Each scene shows the same named points in several views. A view is turned or mirrored, shifted and resized as a whole, has a little noise and may leave points out.

Scene 1
View 1
posub: [-0.96  0.51  1.92 -0.09 -0.36  1.42  0.11  0.32 -0.96 -2.51  0.72 -0.03
 -1.79  1.53  0.82  1.26  0.39 -1.35  0.19  1.74]
bibe: [ 1.00  0.88  0.10  0.67 -0.94  1.42 -0.52  2.75 -0.34  2.13  0.96 -0.02
  0.49  1.04 -0.16  1.92  0.28 -0.94  0.80  1.01]
Muge: [-1.01  0.40 -0.80  2.56  0.74  2.10  3.29  1.97  0.93  1.42  1.29  0.30
  1.34  1.58  4.72 -1.46  0.14 -0.80  3.49  0.58]
Pusoz: [ 0.95  0.12  1.88 -1.26  0.38  0.66 -0.30  0.45 -0.69 -0.50  0.81 -1.40
 -1.29  1.04 -1.84  1.42 -0.27 -1.04 -2.55 -0.29]
Bime: [ 0.81  0.44  1.72 -0.93 -0.11  0.47 -0.09  0.09 -0.76 -0.89  0.91 -2.55
 -1.70  0.48 -1.39  0.75 -0.36 -1.84 -1.70 -0.72]
bos: [-0.81  1.63 -0.38  1.22 -0.02  1.05  2.18  2.49 -0.14  1.76  0.15 -0.68
  0.26  1.02  2.23 -0.06 -0.73 -0.02  0.46 -0.65]
rukip: [ 0.68  1.21 -0.01  0.85 -1.15  0.73  0.45  1.73 -0.39  1.34  0.83 -2.08
 -0.22  0.07  0.31  0.26 -0.19 -1.81  1.20 -0.51]
vad: [ 0.46  0.25  0.78 -0.25 -0.84 -0.54  0.48 -1.52 -1.01 -0.82  0.17 -1.54
 -1.59 -0.96 -0.37 -1.46 -0.14 -2.49  0.80 -0.27]
pem: [-0.10 -0.08  0.04  0.66  1.04  0.51  2.80 -0.08  0.31  0.88  0.54 -0.61
  0.16  0.52  1.98 -2.05 -0.43 -0.93  0.64 -0.81]
kape: [-0.61  1.00 -0.07  1.53 -0.45  1.97  0.98  2.64 -0.12  1.11  0.83  0.89
  0.55  1.66  2.29  0.97  0.36 -0.55  2.09  1.65]
bofi: [-0.54  0.79  0.01  1.13  0.90  1.79  2.35  2.47  0.44  1.31  0.99 -0.43
  0.59  1.89  2.44  0.12 -0.44 -0.07  0.23 -0.25]
resab: [ 0.27  1.08 -0.31  0.35 -0.75 -0.13  0.93  0.97 -0.71  1.95 -0.41 -0.15
 -0.02 -0.18  0.14 -0.37 -0.43 -0.68  0.40 -0.30]
fosu: [-0.48  0.97  1.00  0.61 -0.44  1.06  1.19  0.62 -0.35 -1.15  1.03 -2.48
 -1.29  0.63  1.33 -0.19 -0.33 -1.99  0.79 -0.38]
Zini: [-2.76  2.96 -0.49  1.14 -1.62 -0.79  2.65  0.48 -1.67 -0.30 -1.79 -0.38
 -1.59 -0.60  2.91 -1.66 -1.16 -0.29  1.28 -0.62]
Zeda: [-0.33 -0.40  1.01 -0.66  0.67 -0.35  1.40 -1.83 -0.86 -0.87 -0.41  1.05
 -1.14  0.22  0.29 -1.46 -0.17 -0.78 -0.56  0.43]
rutug: [ 0.18 -0.09  1.09 -0.83  0.47 -0.68  1.49 -1.90 -0.76 -0.76 -0.09 -1.29
 -1.48 -0.42 -0.34 -1.84 -0.61 -1.55 -1.06 -1.10]
bag: [-0.18  0.53  0.91  0.69 -0.50  1.60  0.32  1.16 -0.41 -0.60  1.03 -0.16
 -0.61  1.27  1.23  0.86  0.40 -1.49  1.35  1.43]
View 2
resab: [ 0.03 -0.67  1.84  1.88 -1.60  1.81 -1.96 -1.57 -0.67  1.27  0.60  0.14
 -1.82 -2.06 -1.40  1.81 -2.11  2.25 -0.78  0.56]
Pusoz: [ 0.40  0.69  5.07  2.59 -3.30 -1.67  0.04 -0.53 -0.17  0.81 -0.35  1.25
 -2.01  1.12 -1.02  0.35 -0.70  2.76 -2.26  2.22]
vad: [ 0.17  0.91  3.33  2.57 -3.06 -0.33 -2.50 -2.31 -0.83 -0.77 -1.83  0.26
 -3.59 -2.60 -0.13  1.66 -0.48  1.08  0.64  2.27]
pem: [ 2.35  0.81  1.27  0.69  0.38  1.59 -1.70 -1.89 -1.45 -0.25 -1.89 -0.04
 -1.82 -1.11 -0.22  1.97 -2.20  1.28 -0.02 -0.40]
bofi: [ 2.26  0.67 -0.09 -0.18  0.02  1.12  0.19 -0.43 -0.84  1.94 -0.03  0.82
 -0.89 -0.06 -1.24  1.25 -3.49  1.27 -0.91 -1.03]
bibe: [ 0.23 -0.10  1.07  2.42 -2.37  1.02  1.20  0.33 -0.50  2.00  2.52  2.36
 -1.88 -2.25 -2.17  1.04 -2.84  2.36 -1.41  0.49]
Zini: [-1.11 -0.31 -0.64 -1.14 -1.82  0.13 -5.01 -2.63 -0.29  2.38 -1.19 -2.30
 -1.69 -2.05  0.18  2.11 -2.47 -0.43  0.85  0.15]
Muge: [ 2.96  1.45 -3.00 -0.67  1.51  2.15  0.03 -0.75 -1.96  0.85 -0.44  1.01
 -1.44 -2.81 -0.22  2.04 -4.30 -0.38  0.81 -2.46]
bag: [ 0.39  1.38  0.53  1.50 -2.32 -1.29  0.59 -0.17 -1.03  0.97  0.42  1.82
 -2.30 -2.12 -0.10  0.91 -2.37  0.41 -0.51  0.31]
fosu: [ 1.46  1.69  1.24  0.65 -2.63 -0.84 -0.84 -1.09  0.07  0.95 -1.63  0.82
 -3.00 -0.97 -0.98  0.97 -1.80  0.07  0.67  1.57]
rukip: [ 1.09  0.43  1.12  1.70 -2.58  1.49 -0.70 -0.89  0.32  1.52  0.20  1.28
 -2.95 -2.14 -2.55  1.41 -2.28  1.47  0.30  1.62]
kape: [ 0.47  0.63 -1.29  0.72 -0.98  0.32  0.84  0.17 -1.34  2.01  1.74  1.68
 -1.38 -2.63 -0.59  1.26 -3.68  0.59 -0.76 -1.23]
rutug: [ 0.73  0.78  4.44  1.95 -1.89 -0.38 -2.95 -2.55 -1.02 -0.85 -2.66 -0.53
 -2.59 -0.50  0.28  1.57 -0.30  1.73 -0.43  1.64]
posub: [-0.58  1.60  1.79  1.33 -3.00 -3.55 -0.05 -0.36 -1.23  0.70 -0.35  1.19
 -2.11 -1.02  1.25  0.43 -1.53  0.14 -1.12  0.71]
Zeda: [-0.50  0.37  3.56  2.09 -1.37 -1.15 -2.51 -2.06 -2.17 -0.75 -1.33 -0.38
 -1.79 -1.39  1.65  1.66 -0.76  1.57 -1.27  0.27]
Bime: [ 0.74  1.05  4.64  2.34 -3.77 -1.36 -0.60 -0.93  0.28  0.66 -1.22  1.04
 -2.87  0.48 -1.38  0.51 -0.57  2.01 -0.97  2.90]
bos: [ 1.33  0.00 -0.19 -0.27 -0.62  1.69 -1.14 -0.90 -0.31  2.48  0.25  0.10
 -1.06 -0.64 -1.72  1.57 -3.35  1.32 -0.60 -0.53]
View 3
bofi: [-3.40 -2.43  0.29  0.95  0.97  2.38 -2.38 -1.10 -1.24  0.95 -1.79 -0.23
  0.47  0.51 -2.89  1.62 -1.76 -0.34  4.11 -1.28]
Pusoz: [-3.40  2.82  4.11 -1.38  0.89  1.06 -0.65 -0.24  2.29  2.13 -3.49  1.49
 -4.63 -0.86 -1.81  0.96  2.26  0.05  0.44 -2.37]
Bime: [-3.68  2.40  3.68 -2.05  1.66  1.58 -0.11 -0.26  1.23  0.67 -3.31  1.60
 -4.28 -0.91 -0.52  2.46  2.57 -0.01 -0.53 -2.23]
fosu: [-4.23 -0.18  1.37 -2.37  2.01  2.31 -0.86 -1.38 -1.40 -1.38 -3.06  0.55
 -1.00 -0.13 -0.35  3.39  0.43 -0.09  0.12 -2.08]
vad: [-2.39  2.30  2.39 -2.40  4.85  2.89  0.79 -1.95  0.14 -0.59 -2.33  0.25
 -1.21 -0.65  1.60  2.98  1.86 -0.18 -0.88 -4.86]
resab: [-0.73 -0.12  0.85  0.80  3.26  1.58 -1.19 -1.58  0.21  1.74  0.02  0.11
 -1.40 -0.47  0.30  3.15 -0.47  0.42  2.46 -3.66]
Muge: [-3.28 -4.73 -1.24  1.31  2.67  4.03 -2.66 -2.97 -3.76 -0.47 -2.19 -1.58
  4.89  1.17 -2.40  2.02 -3.28 -0.44  3.66 -2.83]
rutug: [-2.90  3.23  2.30 -2.40  4.68  3.69  1.75 -0.82  1.37 -0.47 -1.71  0.16
 -1.82 -0.28  0.39  1.51  2.25 -1.39  1.60 -3.76]
pem: [-3.00 -0.68  0.70  0.21  4.07  4.56  0.15 -1.18 -0.66 -0.17 -1.35 -0.63
  1.24  0.36 -1.05  1.58 -0.13 -1.42  3.59 -2.94]
rukip: [-2.10 -1.40  1.58  0.67  2.25  1.83 -1.73 -1.51 -1.14  0.92 -1.71  0.94
 -1.58 -0.83  0.31  4.59  0.15  0.88  0.15 -2.77]
posub: [-4.28  2.00  2.12 -4.22  0.67  0.10 -2.34 -2.82 -0.28 -0.16 -4.95 -0.24
 -0.92  0.28 -1.99  0.43 -0.41  0.62 -0.49 -3.76]
kape: [-2.34 -2.61  0.39  0.46  0.58  0.61 -4.12 -3.27 -1.99  1.66 -2.87 -0.77
  1.51  0.45 -2.47  1.77 -2.84  1.27  1.78 -3.48]
Zini: [-1.54  0.90 -2.70 -4.27  3.79  0.77 -0.92 -2.77 -1.32 -2.32  1.60 -1.42
  0.00  0.57  1.63  3.82 -2.44 -0.19  3.93 -3.39]
bos: [-2.36 -2.00 -0.38  0.46  1.56  1.71 -2.24 -1.34 -1.12  0.75 -0.36 -0.17
 -0.23  0.25 -1.47  2.95 -1.97 -0.06  4.10 -1.64]
Zeda: [-2.26  3.53  1.88 -2.76  4.27  2.41  0.33 -2.26  1.53  0.52 -2.17 -1.01
 -0.38  0.19 -0.53 -0.43  0.68 -0.87  2.09 -5.36]
View 4
rutug: [-0.54  4.51 -4.00  1.56  0.33 -1.04  0.86  3.83 -2.48 -1.86  1.97 -1.66
 -0.53 -2.03  0.31  0.99  1.26 -1.86  0.25 -2.11]
bofi: [-0.91  0.37 -0.36  0.34 -0.22 -1.14  0.40  1.51 -1.44 -3.25 -0.54  5.19
  1.77 -1.73 -0.40 -1.96  1.48  0.69 -1.12 -0.31]
kape: [-0.17 -0.45  1.41  0.10 -1.88 -2.45  0.48  0.80 -0.70 -0.94  1.33  6.14
 -0.09 -0.04  0.58 -2.09  1.21  0.81 -1.00 -0.29]
bibe: [-0.12  0.39 -0.65 -0.29 -2.00 -1.79  1.66  1.87  2.04  0.14  2.83  3.80
  0.57 -0.94  1.34 -2.28  2.52  2.64 -1.47  0.04]
bos: [-0.81  1.35 -0.22  1.53  0.41 -0.59  0.97  1.29 -2.01 -2.43  0.12  4.79
  0.98 -1.37 -0.54 -1.44  1.59  2.17 -1.08  0.02]
pem: [-1.19  3.45 -1.68  1.11 -0.28 -2.09 -0.30  2.65 -3.06 -3.68 -0.29  2.99
  0.32 -1.80 -0.20 -0.14  2.05 -0.84  0.14 -0.21]
rukip: [ 0.67  3.10 -1.38  0.62 -1.37 -1.24  1.54  2.66 -0.08 -1.62  2.64  2.43
  0.49 -0.51 -0.21 -1.36  1.36  3.02  0.46  0.42]
vad: [ 0.73  4.98 -2.86  1.19 -1.21 -1.90  1.02  3.71 -1.87 -0.93  3.47 -1.11
 -1.49 -0.53  0.28  0.74  0.72 -0.61  1.27 -1.32]
Zini: [-0.14  3.35  0.79  4.53  1.56  0.13  1.36  0.75 -6.05 -0.99  1.52  2.92
 -2.06  0.12 -1.45  0.92 -0.39  1.34 -0.11 -1.20]
resab: [-1.11  3.11 -1.45  1.86 -0.33 -1.22  1.31  2.24 -1.02 -0.57  2.00  2.41
 -0.57 -1.42  0.71 -0.29  2.84  1.95 -1.02  0.10]
Zeda: [-1.28  2.79 -2.57  1.61 -0.08 -1.72  0.49  2.76 -2.50 -0.36  2.12 -0.13
 -1.70 -1.72  1.30  1.07  1.70 -2.99 -0.92 -2.61]
Muge: [-0.67  1.32  1.91  0.21 -1.79 -3.57 -1.46  0.97 -3.79 -4.36 -1.37  8.09
  0.18 -0.06 -0.82 -1.59  1.34 -0.20  0.51  1.09]
Bime: [ 0.94  2.27 -4.14  0.05 -0.38 -0.04  2.29  3.78  0.95 -1.06  3.26 -1.89
  1.33 -1.78  0.28 -0.98  0.17  0.18 -0.07 -2.55]
Pusoz: [ 0.06  0.94 -4.34 -0.20 -0.18  0.06  2.42  3.47  1.85 -0.41  3.04 -1.57
  1.52 -2.59  1.09 -1.23  1.07 -0.46 -1.41 -3.08]
fosu: [ 1.49  2.37 -1.54  0.27 -0.98 -0.95  1.20  2.76 -1.62 -2.49  2.06  1.27
  0.71 -0.24 -1.02 -1.17 -0.99  0.24  1.18 -1.56]
bag: [ 0.84  0.34 -0.21 -0.31 -2.10 -2.25  0.85  1.89 -0.36 -0.70  2.56  2.97
 -0.23  0.01  0.44 -1.58  0.03 -0.53 -0.11 -1.67]
posub: [ 1.19 -0.57 -0.91 -0.19 -1.34 -1.33  1.31  1.97 -0.76  0.03  3.17  1.00
 -0.43 -0.09  0.47 -1.17 -1.42 -2.46 -0.43 -3.78]
View 5
pem: [-1.16 -0.10 -0.81  1.68 -0.31  0.62 -0.87 -2.50  0.66  0.10  0.36 -2.09
  0.51 -0.28  0.44 -0.88  0.24  0.24 -1.66  0.16]
bibe: [-2.19 -2.45 -1.92  1.04  1.37  0.94 -0.59  0.59  0.86 -0.48 -2.34 -1.32
 -0.57  0.28  2.69 -0.28  1.55 -0.06  0.51 -0.24]
rukip: [-1.39 -0.69 -1.81  1.42  0.52  0.33 -0.15 -0.48 -0.10  0.10 -2.18 -2.17
  0.74  0.56  1.95 -1.25  1.05  0.71  0.57  0.43]
resab: [-1.13 -0.80 -1.14  0.81  0.29  1.29 -0.30 -0.82  1.17  0.51 -1.96 -1.33
 -0.27  0.60  0.98 -0.91  1.04  1.02 -0.69  0.71]
Zeda: [-1.61  2.05 -0.85  0.12 -0.29  0.88  0.50 -2.06  2.65  1.01 -0.34 -0.74
 -0.89 -0.68  1.12  0.18  0.70  0.87 -1.03 -0.26]
vad: [-1.68  2.41 -1.81  0.42 -0.32  0.11  1.02 -2.08  1.37  0.91 -1.00 -1.91
  0.40  0.02  1.42 -0.65  0.81  1.30  0.79  0.30]
Bime: [-1.65  2.14 -1.80  1.78  0.49  0.23  0.80 -0.04  2.05  2.00 -1.81 -2.33
  0.99  0.00  3.74  0.16  1.05  0.67  0.22 -0.55]
Pusoz: [-2.01  1.52 -1.68  1.80  0.83  0.70  0.54  0.41  3.01  2.12 -1.69 -1.86
  0.34 -0.06  4.04  0.85  1.29  0.35 -0.33 -0.86]
rutug: [-1.21  2.84 -1.14  1.06 -0.52  0.59  0.72 -2.11  2.34  1.85 -0.51 -1.98
  0.60  0.00  1.37 -0.21  0.56  1.31 -0.87  0.21]
fosu: [-1.12  1.37 -1.34  1.62  0.09 -0.49  0.14 -1.19 -0.45  0.12 -1.30 -1.84
  0.93 -0.76  2.44 -0.99  0.41  0.18  0.14 -0.75]
kape: [-1.72 -2.46 -1.08  0.81  0.93  0.44 -1.14 -0.59 -0.57 -1.80 -1.25 -0.44
 -1.18 -0.96  1.72 -0.75  0.84 -0.75 -0.35 -0.94]
bag: [-2.03 -0.18 -1.54  0.65  0.70 -0.07 -0.08 -0.77  0.21 -0.91 -1.18 -0.83
 -0.70 -1.05  2.57 -0.31  0.87 -0.37  0.48 -1.19]
posub: [-1.88  1.79 -1.16  0.47  0.55 -0.37  0.52 -0.62  0.81 -0.19 -1.30 -0.17
 -1.02 -1.83  3.45  0.23  0.75 -0.44  0.21 -2.05]
bos: [-0.49 -1.68 -0.40  1.94  0.40  0.80 -1.30 -0.65 -0.43 -0.28 -1.66 -1.25
  0.13 -0.20  1.27 -1.24  0.45  0.01 -1.90 -0.09]
bofi: [-1.09 -2.13 -0.53  2.36  0.59  0.65 -1.70 -0.93 -0.30 -0.75 -0.55 -1.50
  0.10 -0.69  1.58 -0.74  0.40 -0.81 -2.05 -0.71]
View 6
kape: [ 1.44 -0.20 -1.11 -1.11  1.86 -2.09  1.45  0.97 -0.91 -1.36  4.67 -1.01
  0.57 -2.06  0.34 -0.90 -0.74  0.17 -1.51  1.06]
rutug: [ 0.06 -0.75  2.10 -0.47  1.35  1.59  1.16  0.84  0.22  0.18  0.67  0.09
 -0.78  0.69  0.31 -0.50  0.22  0.87  0.75  0.18]
resab: [-0.05 -0.14  0.14 -0.37  1.64  0.44  1.17 -0.17  0.06 -0.89  2.84 -0.24
 -1.22 -1.42  0.02 -1.52 -0.47 -0.40 -0.89  0.82]
posub: [ 2.56 -0.70  0.71 -0.64  0.71 -1.35  0.46  1.53 -0.37 -0.26  2.26 -0.02
  1.47  0.85  0.78  0.69 -0.90  0.01 -0.74  0.75]
pem: [-0.28 -0.26  1.05 -1.18  2.17  0.51  2.07  1.14 -0.32 -0.50  3.00 -0.98
 -0.69 -1.38  0.31 -1.44  0.44  2.12  0.70  0.10]
fosu: [ 1.98  0.19  1.03 -0.60  0.40  0.29  0.58  1.46 -0.12 -0.27  2.58 -0.80
 -0.03 -0.80 -0.09 -0.08 -0.36  1.59  0.07  1.46]
bofi: [ 0.39 -0.13 -0.31 -0.58  2.31 -0.29  1.17  1.05 -0.16 -0.44  5.06 -1.01
  0.81 -2.48  0.67 -0.98 -0.47  1.59 -0.51  0.33]
Muge: [ 0.77  0.20 -0.51 -2.26  2.50 -2.22  2.85  1.70 -1.49 -1.63  5.34 -2.15
 -0.07 -3.08  0.32 -1.81  0.32  2.66  0.02  0.61]
Zini: [ 1.51  1.81  2.41 -1.91  0.40 -1.21  1.40 -0.88  0.94 -1.36  3.63 -0.75
 -1.83 -0.33  0.76 -2.53 -0.59  0.97  0.51 -0.29]
Pusoz: [ 0.66 -1.37  0.50  1.06  1.28  1.89 -0.45  0.94  0.53  0.80  1.60  0.71
  1.14  0.15  0.37  0.87 -0.94 -0.52 -0.94  0.84]
bos: [ 0.42  0.49  0.11 -0.69  1.80 -0.19  1.04  0.16  0.25 -0.73  4.95 -0.94
 -0.18 -2.42  0.46 -1.56 -0.68  1.14 -0.58  0.41]
vad: [ 0.97 -0.43  1.51 -0.70  0.51  0.87  1.26  0.97 -0.30 -0.46  0.20 -0.17
 -1.47  0.43 -0.45 -0.48  0.10  0.33  0.20  1.43]
bag: [ 1.91 -0.56 -0.26 -0.77  1.14 -1.26  0.98  1.45 -0.86 -0.73  2.94 -0.61
  0.68 -0.76  0.17  0.02 -0.64  0.21 -1.06  1.33]
bibe: [ 0.83 -0.68 -1.63  0.26  1.63 -0.24  0.53  0.49 -0.50 -0.87  3.61 -0.23
  0.20 -2.20 -0.24 -0.38 -1.03 -1.11 -2.23  1.91]
Zeda: [ 0.11 -1.12  1.55 -0.92  1.90 -0.10  1.58  0.63 -0.11 -0.31  1.09  0.28
 -0.29  1.15  0.90 -0.77  0.00 -0.10  0.17 -0.43]

Which points are out of place in each view (at most two, in the order of its rows)? Write none if all are in place.
view 1 | Zeda
view 2 | posub
view 3 | resab
view 4 | none
view 5 | vad, bofi
view 6 | pem
